Each row is a point on a landscape with many valleys, with its height.
From any point a ball rolls to the lowest of the 6 points nearest to it. It stops when none of these is lower. Distance is the straight distance between rows; heights are no part of it.
Q_732 h=5.35: [-55 -76 -35  35 -20 -17 -22  -6]
Q_864 h=2.90: [ 19 -41 -37 -34   8 -50 -17  27]
Q_442 h=7.00: [-33 -29 -12   0  10 -52 -16   8]
Q_174 h=3.55: [ -3 -46 -33 -19  12 -64 -23  22]
Q_876 h=2.76: [ 49  63  23 -72   3  44  -4  12]
Q_78 h=6.83: [-42 -31   0  22  -7   4  -5 -16]
Q_855 h=1.51: [ 32  62  14 -15   2  -1   9  -8]
Q_991 h=2.81: [-18 -51 -14  63 -25  17   7 -17]
Q_639 h=3.66: [-22 -67 -29  70 -30   2   8 -12]
Q_446 h=4.98: [  5  59  59  38   9  73  33 -12]
Q_57 h=3.70: [-23 -81 -56  -5  19 -82 -36  39]
Q_193 h=2.79: [-10 -25   8  54 -17  39  18 -18]
Q_306 h=1.69: [-16  38  34  26  12  36  22 -17]
Q_703 h=4.58: [-18   2  22  37  -3  40  18 -19]
Q_41 h=2.52: [ 25 -37 -35 -45   6 -32 -11  30]
Q_176 h=3.92: [-25 -34   0  43 -13  26  10 -21]
Q_786 h=4.24: [-52 -70 -28   7   8 -58 -35  17]
Q_995 h=1.87: [ 50  85  21 -22  -6  19  12  -6]
Q_410 h=2.27: [ -8  33  14   4  10 -11   8 -13]
Q_345 h=1.17: [ 33  30   2 -26  -2 -16  -2  -2]
Q_204 h=4.77: [  3   4  30  50  -6  58  25 -15]
Q_911 h=0.47: [ 49  45   9 -52  -4  16  -5   4]
Q_875 h=2.68: [ 31  92  32  -4   4  18  21 -12]
Q_368 h=5.55: [-44 -47 -16   2   8 -48 -22   8]
Q_461 h=6.49: [-21 -11  -4  -5   7 -43  -9   0]
Q_994 h=2.60: [ 35  33  14 -88  20  36  -2  25]
Q_272 h=3.98: [ 34  49  21 -90  30  41   0  28]
Q_613 h=3.38: [  3 -56 -45 -22  10 -66 -20  33]
Q_787 h=2.61: [ -1 -55 -11  83 -26   7  20 -14]
Q_479 h=1.37: [ 45  47  14 -71   3  34  -4  10]
Q_121 h=1.07: [ 49  65  15 -38  -7  14   3  -3]
Q_586 h=4.38: [-37 -63 -23  39 -22   6  -7 -12]
Q_239 h=5.72: [ 38  69  36 -94  27  53   0  27]
Q_43 h=3.52: [ -9 -72 -25  95 -26 -12  14 -11]
Q_729 h=0.90: [ 40  27   0 -43  -1  -3  -4   6]
Q_652 h=5.48: [-54 -87 -45  38 -27 -21 -26  -2]
Q_742 h=1.13: [ 40  16  -3 -73   8  19  -6  18]
Q_40 h=2.88: [ 38 106  33   1   5  27  29  -9]
Q_165 h=1.08: [ 41  13  -7 -52   1  -2  -6  11]
Q_912 h=1.93: [ 16  -2 -10 -18   6 -39  -7   6]
Q_253 h=6.16: [-56 -60 -18  22 -10 -16 -22  -5]
Q_720 h=3.69: [10 91 58 29 16 60 36 -9]
Q_262 h=4.68: [ -3  48  49  37  12  59  31 -14]
Q_556 h=1.79: [ 20  17   0 -16   4 -26   1  -3]
Q_6 h=3.32: [ 10 -15 -19 -23   5 -49 -11  15]
Q_810 h=5.79: [-31 -11   9  28  -2  19  11 -20]
Q_347 h=3.39: [  8 -34 -28 -21   7 -53 -14  22]
Q_730 h=2.26: [ 28 -31 -28 -44   5 -32 -11  25]
Q_310 h=6.52: [-35 -18   7  22  -2   9   3 -13]
Q_257 h=5.13: [-65 -83 -35  20  -7 -37 -37   7]
Q_920 h=4.49: [-40 -74 -36  51 -30  -6 -11 -11]
Q_476 h=1.09: [  9  49  18  -2   8  -7  10 -11]
Q_551 h=3.80: [-32 -66 -36  -2  14 -72 -30  25]
Q_116 h=4.04: [-10  14  10   3   9 -20   1 -11]
Q_300 h=4.62: [-27  16  21  20  11  18  12 -17]
Q_378 h=1.42: [ 51  74  16 -34  -7  20   7  -4]
Q_908 h=3.21: [  7  90  50  22  16  38  31 -13]
Q_371 h=2.43: [ 14  79  34   8  13  18  24 -12]
Q_826 h=7.67: [-48 -42  -6  20  -7 -12 -11  -9]
Q_661 h=0.44: [ 33  -6 -11 -75  13  12  -5  25]
Q_961 h=4.63: [ -8  31  40  38   3  61  26 -17]
Q_599 h=1.25: [ 34   6 -11 -41  -1 -15  -7  12]
Q_290 h=8.18: [-37 -15   2   9   7 -20  -6  -9]
Q_249 h=2.91: [-15  36  25  13  12   6  12 -17]
Q_508 h=1.24: [ 37  47   7 -22   0  -7   4  -5]
Q_473 h=5.50: [-62 -69 -26  18  -7 -27 -29   5]
Q_183 h=6.42: [-33  -2  15  15   6   2   5 -14]
Q_372 h=1.41: [ 53  81  27 -65  -5  50  -1   5]
Q_794 h=4.30: [-23 -87 -45  93 -30 -26   1  -6]
Q_215 h=4.90: [-42 -85 -44  52 -30 -13 -17  -9]
Q_877 h=3.76: [ -6  61  43  23  15  37  27 -17]
Q_108 h=3.03: [ 56  86  24 -50  -7  41   6   1]
Q_304 h=1.23: [  4 -39  -1  72 -23  27  20 -19]
Q_397 h=3.04: [ 18 -52 -48 -38   8 -49 -18  38]

Two balls start at each pair of points below. Name the first point that both come to, or write none.
Q_290 and Q_6: Q_729
Q_908 and Q_810: none
Q_310 and Q_732: Q_304
Q_912 and Q_397: Q_729
Q_174 and Q_368: Q_864
Q_826 and Q_639: Q_304

Call two points neighbours if one is among the 6 nearest of the other. Go from one point of each pair to the other, from neighbour to neighbour, staying as low as possible. Name the highest point that can't be avoided.
Q_911 and Q_306: Q_249
Q_661 and Q_304: Q_703
Q_661 and Q_911: Q_729

For each start below, name the point where the ball stops.
Q_720: Q_476
Q_78: Q_304
Q_652: Q_304
